Each row is a point on a tangle of strands that fork, close into loops and nearly touch. The rows are in no order.
Points whose rows are less than 92.8 apart are linked; no others are. Some points are linked to none.
garu: [-3,6,10,-30,1,-8,6,6,-3,-18,6,20,12,-4,-41,-8,5,18,10,17,31,-21,1,-39,-57,-2,32,51,-21,24,29,3,17]
Fugo: [-26,25,-46,-1,-46,-16,7,39,31,36,-2,6,24,-4,-33,14,-55,20,-17,-15,-41,-32,22,-26,25,3,1,20,9,-9,10,-50,-12]
naz: [-22,19,-8,22,7,-49,-31,23,-23,-32,-40,11,61,-1,-15,-1,22,14,-28,-31,-16,-28,16,-53,19,46,20,24,-14,-3,35,16,14]
gubit: [18,21,-11,18,-30,32,46,-8,15,38,-26,10,-15,8,15,-8,-5,-21,33,46,13,6,-17,3,-21,-9,21,-28,21,24,2,-32,-55]
beg: [11,-38,-4,5,43,-11,-38,-8,-28,-38,27,-7,2,-8,-32,13,35,11,-19,-9,61,-2,-10,1,-11,-9,-20,36,-24,-20,-1,41,32]
dopi: [2,-15,46,29,12,-37,-37,23,-25,-32,-3,-22,2,22,13,25,38,-4,13,-9,3,-4,16,13,18,19,-6,10,-5,10,34,27,22]
Voted: [10,16,-13,8,-17,37,42,-18,22,13,-19,8,-31,-3,22,-20,-18,-48,33,46,21,16,-19,22,-25,-5,14,-57,25,22,1,-29,-31]
Git: [20,9,9,-9,-10,19,25,14,8,1,11,-23,-33,0,29,6,-14,-24,57,42,29,11,9,30,-9,-10,-26,-26,14,-3,-13,-11,40]
deta: [-9,17,-32,-16,19,-9,-18,-5,-12,-27,-44,38,48,-21,-16,-22,15,20,-40,-4,10,-16,-12,-40,-23,11,21,39,-43,4,5,1,-4]
tapeb: [9,-8,13,-6,27,-14,-32,2,-29,-21,-23,17,19,-2,10,0,46,25,-10,17,23,11,6,-3,-15,-2,0,34,-43,4,-4,16,12]
sisem: [-8,13,-3,39,2,-45,-12,9,-25,-16,-47,14,61,8,-1,-7,39,12,-16,-41,-12,-18,4,-45,19,58,31,8,-7,6,37,22,-8]
sipu: [1,-39,-18,-11,45,2,-24,-29,-4,-10,38,-8,-12,-12,-3,-4,-8,6,-36,-27,9,21,-12,22,3,-34,-31,8,-4,-45,-55,19,32]
fifiv: [-8,-3,19,-25,-34,9,20,13,35,31,44,3,-33,14,3,-16,-54,7,31,17,-29,11,25,9,-9,-12,9,8,33,-1,-29,-35,19]
misum: [-18,-14,1,-30,-26,23,16,-23,33,42,45,9,-21,15,-27,-39,-43,20,-20,-17,-52,22,-1,-19,-3,-2,30,7,24,-5,-45,-9,-38]
deti: [-15,9,7,21,-9,-6,18,-42,12,4,-21,23,5,7,-6,-33,1,-20,-26,-44,-36,10,-9,-16,6,26,59,-34,23,25,21,9,-46]
Dubi: [1,-5,-18,-19,-16,14,5,2,6,47,31,-3,-3,2,-19,-1,-20,39,-17,-22,-30,5,1,-13,17,-20,-11,19,3,-23,-37,1,-21]
doror: [-19,-3,28,19,23,-9,-25,5,6,-58,-23,-39,6,8,39,8,19,-52,1,-5,10,-9,-13,39,9,35,-15,-54,-5,15,38,6,3]
danor: [3,-2,2,-13,12,14,3,-1,0,-23,8,-11,-21,-14,14,8,-5,-16,24,25,35,1,-14,22,-24,-15,-29,-10,-5,-5,-6,-3,43]
kulu: [17,-38,40,10,41,-16,-39,1,-24,-22,35,-17,-27,21,10,12,32,2,16,-4,25,19,20,32,7,-12,-17,24,2,-11,-17,41,43]
Kodor: [16,2,23,-6,-18,38,37,-24,6,41,28,-6,-30,5,4,-13,-4,-14,11,4,-23,24,10,10,21,-15,15,-38,33,1,-20,19,-45]
Vater: [-23,22,-23,-4,-6,-2,7,26,10,-30,-24,-1,13,-20,-2,20,-17,-22,3,46,28,-39,-19,-10,-25,-2,-16,-5,-17,1,43,-42,17]
vur: [22,7,-15,7,-43,41,41,20,-5,47,6,-17,-5,-9,-2,21,-7,15,31,27,10,-1,-8,-3,7,-28,-19,-8,13,-1,-6,-12,-33]
nata: [-19,22,-33,26,-6,-12,-8,0,4,3,-45,15,34,-6,14,5,-10,-2,-38,-27,-44,-12,-4,-15,38,17,-2,-14,-1,-6,6,-17,-19]
niru: [15,-11,-6,14,14,-30,-36,10,-43,-9,-6,11,33,0,-37,5,48,40,-18,-34,17,-5,12,-37,23,18,2,49,-21,-10,12,43,7]
nido: [18,13,21,-4,21,1,1,-7,-15,-22,-28,5,2,0,34,2,48,-7,30,44,43,9,-13,18,-30,11,0,-3,-35,26,1,6,-6]
dokob: [5,-14,14,-29,16,-23,-10,-3,-13,-27,-4,25,35,-7,-40,-17,29,34,-11,-2,38,-9,15,-41,-39,13,35,64,-37,10,26,30,15]
vepur: [26,-1,12,-4,28,25,-5,-29,-20,-2,-16,14,-12,-7,32,-16,41,-8,-5,17,11,38,-4,25,1,-15,-11,-28,-19,1,-35,25,-15]
fere: [5,10,12,41,-3,-34,-2,9,-23,-11,-49,4,46,18,17,8,49,1,2,-14,-4,-15,1,-25,11,46,25,-5,-5,17,44,15,-23]
bida: [26,-26,6,0,32,1,-23,-6,-34,-37,15,-9,-7,-10,-18,16,54,3,13,9,77,6,-17,10,-19,0,-18,17,-32,-1,4,37,13]
zuziv: [23,-23,29,-8,35,19,-1,-36,-11,-5,47,-16,-47,11,19,-13,18,-24,17,-13,18,36,7,36,10,-18,-4,-27,21,-7,-32,56,12]
sab: [5,-29,-4,-23,5,-3,-7,-12,0,41,68,-17,-5,22,-26,-7,-11,53,-25,-35,-29,16,4,-15,16,-14,-3,42,6,-34,-56,27,-13]
Nadaz: [11,-26,46,16,23,-20,-38,15,-20,-30,19,-32,-25,21,9,23,26,-14,23,-10,18,5,14,30,16,9,-17,3,7,3,18,33,34]
bine: [-25,10,-11,3,-41,-10,18,12,26,24,-9,24,-1,12,-28,-20,-39,2,6,-4,-26,-16,-12,-37,-22,5,51,17,21,22,22,-40,-26]
Mepe: [-5,19,-31,26,7,3,-11,-16,-6,-10,-59,19,36,-8,28,0,11,-13,-41,-12,-23,-6,-20,-6,26,16,-1,-31,-14,1,7,-8,-33]
nus: [26,-6,21,-25,19,25,19,-22,-10,-15,22,-1,-28,2,12,-22,24,-10,46,22,54,25,-13,18,-44,-1,10,3,-10,21,-20,33,17]
Tizot: [0,-15,25,-27,23,22,15,-51,12,-19,24,13,-31,-3,1,-42,-7,-30,-2,-27,9,26,-15,20,-30,3,35,-25,12,17,-13,29,-1]
vuri: [15,-41,0,-6,11,2,-10,-9,-9,37,70,-25,-18,14,-15,10,-2,40,-12,-24,-2,20,2,0,22,-33,-25,31,16,-46,-55,30,-2]
saz: [26,7,-2,35,-17,-14,-7,36,-37,23,-14,-18,19,7,-19,42,36,32,13,-5,5,-17,7,-25,37,1,-16,25,-2,-1,26,21,-16]
Gor: [-11,27,-15,-8,-18,5,21,30,8,0,-15,3,2,-12,-5,18,-18,-8,26,64,27,-29,-6,-14,-33,-17,-10,9,-12,10,26,-44,16]
vora: [-28,4,-32,-10,-38,3,10,11,49,35,-3,29,-12,-2,-10,-29,-67,-2,-14,13,-44,4,9,1,1,-6,21,-10,19,-2,-22,-75,-23]
tove: [-13,30,-41,-6,-2,0,-1,1,-5,-9,-47,30,40,-15,-17,-7,4,9,-21,17,16,-26,-23,-44,-28,8,20,28,-26,12,23,-19,-16]
lesa: [-9,5,41,31,10,-16,-14,27,7,-40,-29,-49,6,21,47,23,9,-56,20,18,1,-16,8,38,10,38,-17,-47,8,18,45,-8,7]
kaz: [-9,5,38,20,-13,-29,-6,33,5,-1,-27,-15,6,21,38,29,-11,-16,11,13,-33,-11,38,22,23,9,-12,-10,13,5,22,-26,18]
datu: [-8,-22,28,-32,13,6,4,-36,18,-16,33,13,-23,6,-11,-35,-23,-10,1,-30,-4,13,-9,8,-43,2,40,12,9,17,-9,13,18]
dena: [-20,26,-38,33,-21,-8,12,-9,12,5,-33,8,30,-5,-14,-2,-22,-13,-29,-52,-37,-22,-14,-30,35,33,22,-22,17,6,25,-12,-27]
gos: [-16,13,-16,-2,-32,7,12,7,33,42,-18,32,-7,11,-3,-26,-41,5,-3,18,-38,6,-1,-17,-12,-13,34,5,13,12,-18,-54,-34]
non: [-22,-15,8,-31,-31,3,15,-5,40,38,56,5,-27,17,-21,-23,-56,16,-8,-13,-47,13,12,-6,-3,-2,14,9,27,-9,-35,-26,-6]
rif: [6,14,0,3,5,30,30,-28,17,-8,-16,2,-27,-3,28,-17,-3,-56,13,20,11,18,-17,31,-10,4,6,-67,17,19,9,-6,-22]
musak: [-29,20,-25,33,-28,-19,16,19,31,-6,-42,6,25,7,4,14,-33,-34,-4,10,-14,-40,-4,-15,-3,23,17,-18,17,15,55,-53,-11]
domam: [17,15,-17,19,-40,32,47,9,6,39,-15,-7,-3,0,3,15,-13,-7,34,32,14,-12,-16,-1,-6,-14,0,-21,19,17,16,-29,-43]
Bopi: [24,-33,9,5,10,0,-7,-21,-30,-5,26,1,3,0,-27,-2,38,18,-3,-46,26,10,-10,-7,6,4,7,17,-9,1,5,56,-11]
nisez: [20,-16,3,0,30,15,-8,-10,-18,-25,17,-23,-31,-8,18,6,25,-19,23,16,50,20,-15,34,-8,-16,-39,-22,-5,-15,-21,23,33]
ruk: [-28,15,-37,-24,-15,-8,-9,-11,28,28,14,16,13,6,-43,-30,-45,37,-43,-54,-56,-4,-2,-41,4,16,19,30,-1,-13,-33,-14,-25]
luz: [8,20,-13,44,-14,4,34,-10,12,10,-56,3,16,13,28,15,12,-39,5,20,-4,-18,-12,4,1,26,13,-44,18,22,41,-23,-53]
paka: [12,11,-1,-15,16,35,8,-31,-2,8,-23,22,-19,-9,42,-31,15,-6,-8,35,-3,42,-4,22,-11,-26,-6,-37,-8,-4,-50,-1,-11]
Fuz: [4,17,42,29,2,-38,-6,18,-9,-21,-47,-7,26,33,41,14,45,-15,21,15,0,-13,11,2,-7,40,21,-7,-7,28,49,3,-14]
gugi: [21,-20,7,-7,-4,4,-11,20,-20,39,43,-19,-16,9,-13,24,7,49,16,11,5,8,12,-4,12,-38,-28,44,4,-26,-41,17,9]
Lim: [11,-33,36,1,29,-33,-41,5,-18,-6,37,-4,-8,19,-8,11,23,27,-1,-11,7,12,20,8,4,-14,-3,51,-4,-13,-17,34,36]
kero: [8,-10,-5,6,-3,-6,-14,44,-5,-2,18,-30,-13,-13,-3,44,-9,5,18,38,23,-9,21,26,19,-28,-60,6,3,-33,-5,-14,49]
padot: [6,9,39,-21,-12,5,13,9,15,21,21,1,-31,25,27,-14,-26,4,46,34,-17,18,28,10,-21,-12,13,23,18,14,-27,-11,29]
zatim: [12,-33,10,-5,18,-9,-10,-38,-16,-8,22,10,9,3,-21,-19,27,16,-25,-67,0,15,-1,-8,7,11,26,12,-8,0,-7,53,-8]
siv: [19,17,27,-25,22,21,16,-21,4,-14,-2,12,-34,10,37,-38,12,-23,51,39,36,29,-2,21,-50,12,29,-5,-6,37,-18,9,20]
mam: [-5,-19,22,-15,10,-12,2,-46,5,3,32,14,-3,10,-19,-29,-1,12,-34,-66,-43,23,5,-11,10,18,38,1,9,3,-17,36,-14]
Res: [-12,-2,14,14,32,6,-23,-16,-1,-51,-32,-17,8,-7,42,-7,26,-50,-14,2,13,6,-26,36,1,29,-16,-62,-14,12,20,9,-13]
kup: [11,25,26,-9,-6,24,24,0,16,12,-3,8,-40,20,42,-33,-22,-21,60,55,12,25,14,14,-36,0,25,0,19,27,-23,-17,19]
Ril: [27,-21,-26,-6,11,34,5,-13,-28,15,25,-11,-9,-19,-16,9,25,26,1,5,41,12,-28,-2,-10,-39,-24,15,-18,-20,-37,29,-7]
ditu: [-12,28,3,-15,-17,4,15,22,17,6,-15,18,-16,2,4,-8,-26,-5,35,62,17,-13,-3,-17,-51,-16,16,25,-2,23,10,-44,20]
Dof: [1,15,-10,18,-5,-20,-1,32,-28,-22,-3,-20,19,-8,-39,40,26,2,10,11,32,-44,-7,-41,3,11,-14,20,-14,6,70,9,6]
fem: [-11,11,3,9,-12,-24,6,14,-15,-15,-10,-2,25,-1,-30,11,13,3,7,-21,10,-35,-10,-38,-10,23,21,17,-5,18,59,12,5]
gufeb: [-19,3,47,-11,14,-23,-18,-8,11,-36,-28,23,5,19,27,-28,0,-18,2,3,-11,5,7,11,-39,26,46,9,-12,35,19,-3,19]
vorus: [-4,-10,-11,-36,39,-13,-27,2,-8,-12,12,9,15,-15,-33,-4,-1,42,-33,10,21,-5,12,-24,-36,-27,-3,69,-30,-18,-24,17,34]
Vego: [21,-4,7,13,-5,4,-1,38,-24,2,19,-33,-18,-5,-9,45,14,3,39,37,37,-11,8,11,9,-23,-48,12,1,-11,11,3,32]
meze: [12,-20,23,-32,38,-5,-16,-16,-5,-20,38,-2,-21,3,12,-13,0,13,19,19,37,19,8,13,-43,-20,-4,40,-9,-12,-41,24,59]
maluk: [-14,2,-26,-27,28,-10,-29,-2,-11,-18,-9,15,29,-20,-31,-5,-1,26,-39,-6,15,-20,-6,-27,-18,-12,-5,49,-34,-12,-4,10,21]
Mupeg: [-12,6,-2,2,5,8,-1,16,23,-34,-28,-16,-7,-17,52,-2,-21,-46,13,42,11,2,8,53,0,4,-35,-58,10,-11,0,-40,37]
giva: [3,7,25,18,14,-31,-15,34,-25,-43,-5,-31,14,6,-11,35,44,-13,27,23,46,-37,-6,-16,-6,31,-11,7,-17,16,70,7,9]
libun: [-1,13,-30,1,11,6,0,-4,-19,-38,-22,0,26,-27,-20,15,27,-7,-7,10,47,-28,-44,-18,-15,23,-12,-5,-31,9,42,2,-11]
nedeb: [14,-21,24,1,45,15,-20,-20,-12,-36,12,-21,-35,5,29,-3,34,-39,11,-4,30,28,-7,46,7,3,-21,-43,4,0,-8,37,15]
Tuleg: [-31,-1,7,17,-1,-10,-3,-1,26,-25,-23,-4,6,-6,29,1,-26,-44,-26,-13,-35,-10,6,30,24,22,-3,-51,15,4,24,-29,7]
kufav: [-6,-2,-13,-15,13,10,-9,-23,-4,2,-14,24,12,-10,0,-18,1,16,-34,-22,-21,9,-13,-2,-4,-9,9,6,-17,0,-22,6,-11]
motuk: [15,-12,18,-6,-19,19,27,-2,-7,16,35,-16,-18,8,-17,6,1,5,38,-11,12,3,-10,-7,-11,-10,12,7,16,15,9,27,-6]
Zogu: [-3,-3,-51,6,19,-15,-44,18,-12,4,19,-7,19,-12,-46,24,-5,32,-38,-38,-1,-18,3,-27,41,-13,-39,51,-13,-40,-18,18,13]
Misaz: [7,10,41,-2,11,-1,-2,-7,2,-7,-10,-3,-24,17,49,-4,3,-28,19,22,-15,24,19,37,6,0,-4,-30,12,14,-9,3,13]
gasu: [-14,-12,0,13,23,-23,-41,0,-14,-33,-8,-2,19,-8,-1,7,15,5,-36,-34,-12,-8,-3,0,23,10,-9,9,-17,-11,9,16,21]
bisi: [-19,12,3,2,7,-6,-6,-10,10,-22,-40,24,14,1,27,-11,-4,-16,-11,14,-7,-5,-17,8,-26,11,23,-10,-11,19,16,-22,-1]
Pavan: [-11,9,2,6,-15,-22,-4,30,10,15,-12,-1,9,5,10,22,-20,9,-10,0,-40,-11,24,8,27,-7,-17,5,6,-9,3,-30,12]
kirad: [8,-1,-14,-17,-25,29,33,4,27,11,28,-14,-37,-16,14,-11,-41,-18,42,30,15,11,14,33,-10,-17,-23,-35,31,-16,-25,-28,40]
Miteg: [21,25,-24,15,-10,14,14,11,-25,21,-38,7,22,-7,4,22,35,22,10,35,22,-9,-16,-19,-4,-11,-9,10,-23,9,5,-9,-36]
Vota: [-4,-14,-29,1,-1,-6,-23,41,-7,12,29,-20,-1,-16,-25,40,-14,22,-8,12,9,-21,16,2,28,-35,-54,29,-5,-41,-6,-8,35]
tavop: [23,4,-29,-1,-3,28,3,-3,-27,28,-14,3,13,-16,-4,8,31,34,-7,7,18,7,-21,-16,5,-25,-14,15,-25,-6,-23,17,-33]
Ziv: [-12,15,-11,13,-23,-11,15,-9,6,9,-32,33,23,10,-20,-24,-2,5,-2,-18,-12,-12,-14,-40,-27,21,60,13,5,29,28,-12,-30]
gada: [-18,-1,-22,-4,-41,-5,20,17,40,27,10,9,-1,-11,-2,-1,-61,-7,-7,3,-43,-7,33,30,25,1,-4,-30,27,-9,-8,-63,-9]
pini: [-7,16,-16,46,-23,-10,30,-2,15,4,-47,3,21,9,3,10,-1,-33,5,-7,-6,-34,-19,-18,-2,36,30,-29,22,24,59,-24,-38]
sudis: [-6,-4,-54,-23,18,1,-25,8,1,25,33,-9,12,-14,-43,13,-22,46,-36,-20,4,-14,-4,-28,12,-28,-32,54,-13,-44,-34,10,6]
liru: [-12,-2,23,-3,20,-20,-25,29,-12,-53,10,-28,-3,-2,-6,25,13,-21,19,25,40,-28,-4,4,-19,14,-22,10,-14,8,47,8,42]
fusuz: [-27,25,-13,9,3,-53,-34,31,-8,-9,-15,7,44,2,-25,8,-5,28,-37,-44,-45,-25,24,-53,33,27,5,45,-10,-14,14,3,23]
lif: [2,2,12,-11,10,37,26,-48,15,-8,8,7,-34,-6,10,-33,1,-53,2,-10,5,26,-20,24,-7,-1,23,-58,21,17,5,21,-28]
koro: [-7,7,56,12,12,-37,-27,26,-11,-35,-31,-9,16,29,40,11,34,-13,20,19,2,-7,16,10,-9,32,9,7,-13,19,37,6,17]
sunem: [3,23,-16,29,-7,13,26,0,8,-11,-46,-3,12,0,31,20,5,-40,10,38,20,-20,-27,18,-11,18,-8,-42,-2,16,33,-37,-30]
Gono: [17,-6,-6,-1,24,-6,-15,1,-32,-42,-8,-2,18,-21,-26,16,59,5,5,20,70,-16,-25,-14,-18,19,-15,13,-51,4,31,22,-2]
ruru: [7,-5,2,-11,-18,-5,5,41,11,24,31,-17,-14,-6,9,22,-30,20,24,29,-8,2,40,28,15,-29,-41,8,15,-28,-28,-28,41]
foso: [-3,11,7,-4,-9,-8,7,-15,4,12,-35,44,22,12,-3,-34,12,18,0,-1,-11,8,-5,-29,-36,13,59,26,-9,29,10,-11,-29]
Rig: [27,-19,9,20,14,3,-14,-4,-36,-12,4,-9,-2,0,-10,16,56,6,9,-14,35,8,-12,10,13,4,-14,2,-13,2,12,41,-13]
vobuf: [-19,1,2,2,-6,7,7,4,29,-19,-17,-4,-7,-12,41,-6,-36,-47,-3,20,-18,7,22,53,14,6,-19,-66,22,-3,2,-42,20]
sava: [-24,-5,16,19,-1,-40,-13,20,-8,-40,5,-20,19,-2,-30,19,3,-9,-6,-42,-4,-36,-2,-25,13,30,9,11,5,6,61,20,29]
zelu: [18,-14,-33,-11,14,45,12,-21,-12,13,16,-6,-18,-25,10,-8,7,9,-6,10,25,23,-22,15,-4,-44,-33,-22,-7,-32,-57,13,-2]
Kuguz: [-10,13,13,-23,-16,0,16,9,10,1,4,19,-9,5,-19,-17,-20,6,28,32,19,-15,-9,-25,-59,-7,40,41,-2,33,19,-17,12]
zuno: [-11,14,-47,18,-33,10,21,-8,12,25,4,0,17,-12,-40,1,-33,6,-25,-66,-37,-16,-15,-36,39,20,8,-11,19,-5,9,-3,-36]
tuful: [24,16,5,24,-21,-7,11,25,-29,24,-21,-10,15,10,-4,33,28,21,25,17,7,-14,1,-18,11,-4,-6,15,-6,12,28,2,-23]
nem: [-20,1,-6,-38,4,9,-2,-7,32,1,4,23,-23,-9,9,-30,-43,5,-7,25,-12,16,2,10,-40,-26,-1,7,2,-12,-47,-39,37]
Suna: [13,-11,17,13,-2,8,16,11,-5,-15,14,-39,-24,0,9,27,0,-41,32,-6,24,-5,-5,35,17,6,-32,-40,16,9,29,10,12]
zabi: [5,-17,2,-21,-26,47,33,-29,11,42,41,-1,-25,8,-19,-30,-19,12,1,-14,-21,17,-14,-12,-1,-17,25,-15,27,0,-33,14,-46]
Gemeg: [-4,-22,-17,3,7,-12,-20,-10,8,15,41,-12,-6,1,-11,13,-18,13,-44,-47,-47,13,13,17,54,-8,-35,-4,6,-41,-36,5,3]
zon: [3,-4,-17,8,11,-13,-17,29,-29,-16,19,-19,8,-13,-48,38,19,15,0,9,39,-34,1,-31,4,-13,-26,36,-16,-8,38,19,21]
pizu: [-9,15,-46,-24,-12,7,-13,25,11,52,12,-3,15,-4,-28,7,-28,58,-26,-8,-24,-8,11,-28,21,-23,-25,45,-12,-32,-42,-12,-16]
Sez: [6,-17,1,-15,-3,4,5,-6,18,24,41,-7,-28,-5,17,-3,-26,4,-11,3,-36,27,35,40,37,-22,-35,-32,21,-42,-55,-11,15]
Midim: [-5,-4,-57,3,0,14,-14,9,1,7,-5,1,9,-35,0,15,-21,2,-39,-15,-12,-2,-5,20,43,-20,-52,-22,-7,-38,-24,-22,5]
telir: [20,-12,9,23,0,2,2,7,-30,-17,9,-33,-10,-2,-13,36,32,-15,26,-12,37,-9,-20,9,13,10,-22,-13,1,9,39,27,-2]
Ture: [-31,-2,28,18,0,-27,3,-22,14,-25,-13,7,6,9,-3,-19,0,-24,-16,-61,-34,-5,-4,-9,4,40,46,-23,16,26,38,10,-6]
Vabu: [-14,12,-50,0,-41,-6,12,28,32,36,-4,5,21,-17,-6,15,-54,14,-25,-7,-48,-15,33,14,43,0,-23,-16,8,-23,-11,-61,-16]
fetu: [-12,1,44,-26,10,-9,0,-18,16,-18,-1,28,-18,19,17,-37,-15,-9,19,3,-12,17,10,7,-44,7,48,18,5,32,-6,-3,23]
Goviv: [-16,6,-7,-9,-12,-22,-12,41,6,5,13,-9,9,-8,-19,28,-28,17,-8,2,-18,-24,18,-11,15,-19,-27,28,-1,-18,12,-21,33]
Pase: [32,10,25,3,-10,37,35,-13,-7,35,5,-10,-28,11,27,-2,15,-16,32,25,-3,31,14,20,19,-17,-2,-37,22,6,-17,14,-33]
punaz: [6,-44,-12,-3,47,-3,-29,-18,-15,-26,46,-13,-9,-10,-21,11,7,6,-16,-16,47,4,-17,14,-11,-30,-28,28,-8,-37,-25,34,41]
gatir: [-25,37,-28,4,-21,-33,-12,37,9,19,-16,11,35,6,-27,13,-24,29,-21,-17,-42,-32,18,-48,25,12,5,39,-1,-11,13,-24,0]
Fal: [-14,-12,16,2,-7,-11,3,-12,15,-3,23,-11,-13,3,-5,8,-24,-13,-12,-42,-35,-1,7,10,24,6,6,-16,18,2,11,6,8]
zanuv: [16,0,23,8,-21,4,25,8,-14,3,24,-22,-11,5,-22,23,15,-3,46,-8,30,-12,-15,-11,-13,7,9,7,11,26,44,23,-3]
zug: [2,19,-7,-8,-24,20,11,0,8,50,-26,32,3,11,12,-25,-5,35,3,30,-23,17,-2,-21,-18,-24,31,17,-2,12,-34,-28,-48]
buf: [17,-6,36,-9,31,-11,-28,1,-21,-27,-21,13,3,7,36,-8,49,7,13,31,27,23,9,19,-24,8,1,19,-38,16,-14,22,18]
Gimuz: [2,13,-16,-17,-5,35,13,-17,17,24,-21,28,-16,-13,33,-28,-14,-3,-9,39,-22,34,2,19,-3,-28,-4,-33,7,-9,-53,-34,-14]
roge: [-15,8,-4,9,19,4,-14,-17,1,-27,-49,15,20,-6,39,-11,15,-20,-25,7,-8,2,-20,17,-3,12,1,-32,-16,10,9,-12,-11]
Dip: [-22,9,-25,0,-33,0,16,-8,26,32,14,10,5,7,-41,-16,-41,18,-23,-55,-50,-5,-6,-39,20,20,32,7,18,1,0,-13,-37]
Poki: [0,3,9,-13,-8,14,9,-11,20,28,7,13,-21,-1,29,-14,-23,-7,-12,14,-44,29,26,30,21,-16,-8,-36,21,-17,-40,-25,-2]
Lipu: [0,-19,14,2,0,0,4,-4,7,-2,31,-18,-23,-2,1,17,-16,-20,3,-24,-8,3,2,29,19,-6,-20,-24,21,-8,2,11,24]
nik: [23,0,-8,3,-30,30,28,26,-12,29,22,-30,-15,-10,-10,32,-3,11,42,33,31,-11,-7,-1,4,-28,-34,5,4,-7,-1,-1,2]
taruk: [13,-13,17,-10,20,-29,-34,10,-29,-22,-16,18,31,-3,-16,-2,51,36,-9,4,32,-3,20,-25,-15,8,8,55,-41,3,13,30,18]
bup: [-40,7,2,29,-14,-19,0,15,35,-29,-44,-9,17,3,35,7,-34,-50,-13,4,-24,-29,5,21,8,30,5,-40,13,12,44,-48,3]
gube: [12,-8,-32,-9,-27,45,41,-8,21,23,17,-8,-24,-31,12,-12,-32,-22,18,20,9,17,9,38,13,-26,-27,-68,32,-28,-30,-24,-6]
kaded: [0,-17,13,-35,38,-16,-27,-3,-9,-22,15,9,0,-7,-1,-6,1,25,-10,24,22,5,12,1,-40,-28,-5,56,-26,-17,-33,14,53]
Ful: [-4,-28,-15,-4,-1,-12,-9,4,17,17,46,-12,-15,-6,3,13,-30,6,-34,-20,-46,17,33,44,53,-12,-46,-27,16,-48,-46,-17,16]
Gido: [-5,26,-46,8,-11,16,17,-7,-3,-7,-34,17,28,-21,-25,4,2,-3,-10,3,26,-31,-41,-37,-21,11,12,5,-15,13,33,-14,-27]
latu: [6,-1,5,-22,6,9,-2,-26,-2,8,-15,39,11,-2,-7,-38,9,31,-17,-11,-10,16,-6,-15,-29,-6,37,29,-18,14,-25,8,-22]
gen: [37,0,27,3,5,27,10,-12,-26,25,4,-2,-23,8,32,-1,39,2,26,22,5,38,14,18,13,-21,-4,-18,1,5,-32,32,-24]
matul: [14,-6,-35,-2,-10,50,27,-15,3,19,6,-4,-18,-29,11,-3,-8,-13,-1,15,10,19,-11,27,14,-33,-38,-56,8,-27,-31,-9,-11]
Nir: [-7,-1,-26,-4,3,22,5,-36,3,13,0,16,2,-12,-7,-18,-13,-1,-40,-39,-27,13,-15,-2,23,-5,5,-22,1,-9,-20,6,-28]
Zamom: [23,-17,21,-17,6,26,19,-19,-9,8,46,-15,-36,8,5,-9,0,-3,36,-2,22,19,-6,13,-20,-19,2,1,16,1,-26,34,16]
pegap: [-3,17,30,16,-11,-11,10,-11,14,23,-28,22,-1,25,31,-12,-1,-13,-6,5,-51,16,23,7,14,4,30,-20,18,19,0,-14,-31]
zir: [7,0,6,-24,-12,22,6,-22,3,42,-3,29,2,13,-1,-40,4,43,-14,1,-28,27,4,-22,-13,-16,39,23,-5,6,-48,4,-44]
Pob: [10,-11,24,-13,-21,-6,3,31,1,39,44,-21,-20,19,-6,23,-19,34,28,13,-15,1,28,1,7,-27,-20,37,15,-19,-25,2,24]
zeleb: [-13,6,-42,-18,6,-9,-19,-12,11,14,22,8,21,-3,-47,-16,-28,39,-49,-66,-38,-5,-9,-37,19,12,1,40,-8,-24,-31,12,-12]
lote: [-37,-4,29,20,5,-36,-17,5,5,-46,-19,-17,19,7,7,3,2,-24,-10,-41,-21,-20,1,-3,9,40,20,-16,4,19,50,10,18]
Sivi: [22,-3,-28,20,-2,-9,-21,14,-41,13,1,-4,29,-2,-41,18,39,42,-7,-38,13,-7,0,-43,33,3,-6,41,-11,-10,9,41,-17]
Zade: [-15,0,-8,-2,6,17,12,-55,11,1,-2,25,-5,-11,-8,-37,-9,-24,-47,-46,-39,19,-15,-3,14,5,33,-40,11,7,-8,10,-41]
vud: [-4,5,40,27,-7,-26,-7,41,4,-23,-24,-39,3,24,36,34,-7,-36,26,20,-8,-19,27,33,19,21,-21,-20,10,12,40,-19,25]
levu: [-25,-12,13,-11,-7,-17,6,-36,30,6,41,1,-18,11,-24,-22,-33,-3,-35,-63,-61,14,6,-4,14,17,23,-9,24,-2,-10,2,-6]
mabed: [13,20,2,6,11,13,17,-8,-5,-19,-31,0,-1,-5,35,8,29,-25,29,44,40,0,-33,16,-30,14,-6,-29,-17,23,14,-15,-18]

A piece is all that can be reached along the links. How many separate loops has the piece of each point below (a circle has one, a figure eight two, a Y none), and how many tips (points with one link)?
sava: loops 1, tips 3
Goviv: loops 1, tips 2
Lipu: loops 1, tips 5

How many points has the smallest loop of links through each point below? Write - if it is on no loop.
Fal: 9
nik: 23
gos: 7
Zade: -

A tip is a point with one link. Name the tips that can be reached along the links from each point below, in the order of the rows.
vora: Lim, liru, zon
pini: sipu, Vater, meze, Mupeg, Gemeg
roge: Zogu, zeleb

Name the points in between on the shortest way along the links from the first point to the second, in order.
dopi / Vabu: koro Fuz fere sisem naz fusuz gatir Fugo
Sez / nus: Poki Gimuz paka vepur gen Pase Kodor zabi misum non fifiv padot kup siv
vobuf / Miteg: Tuleg bup musak pini luz sunem mabed nido buf tapeb taruk niru Sivi saz tuful
Dubi / ruru: sab vuri gugi Pob
liru / zir: giva Dof fem sava lote Ture deti Zade Nir kufav latu
ruru / fetu: kero Vego nik vur domam gubit Voted rif lif Tizot datu
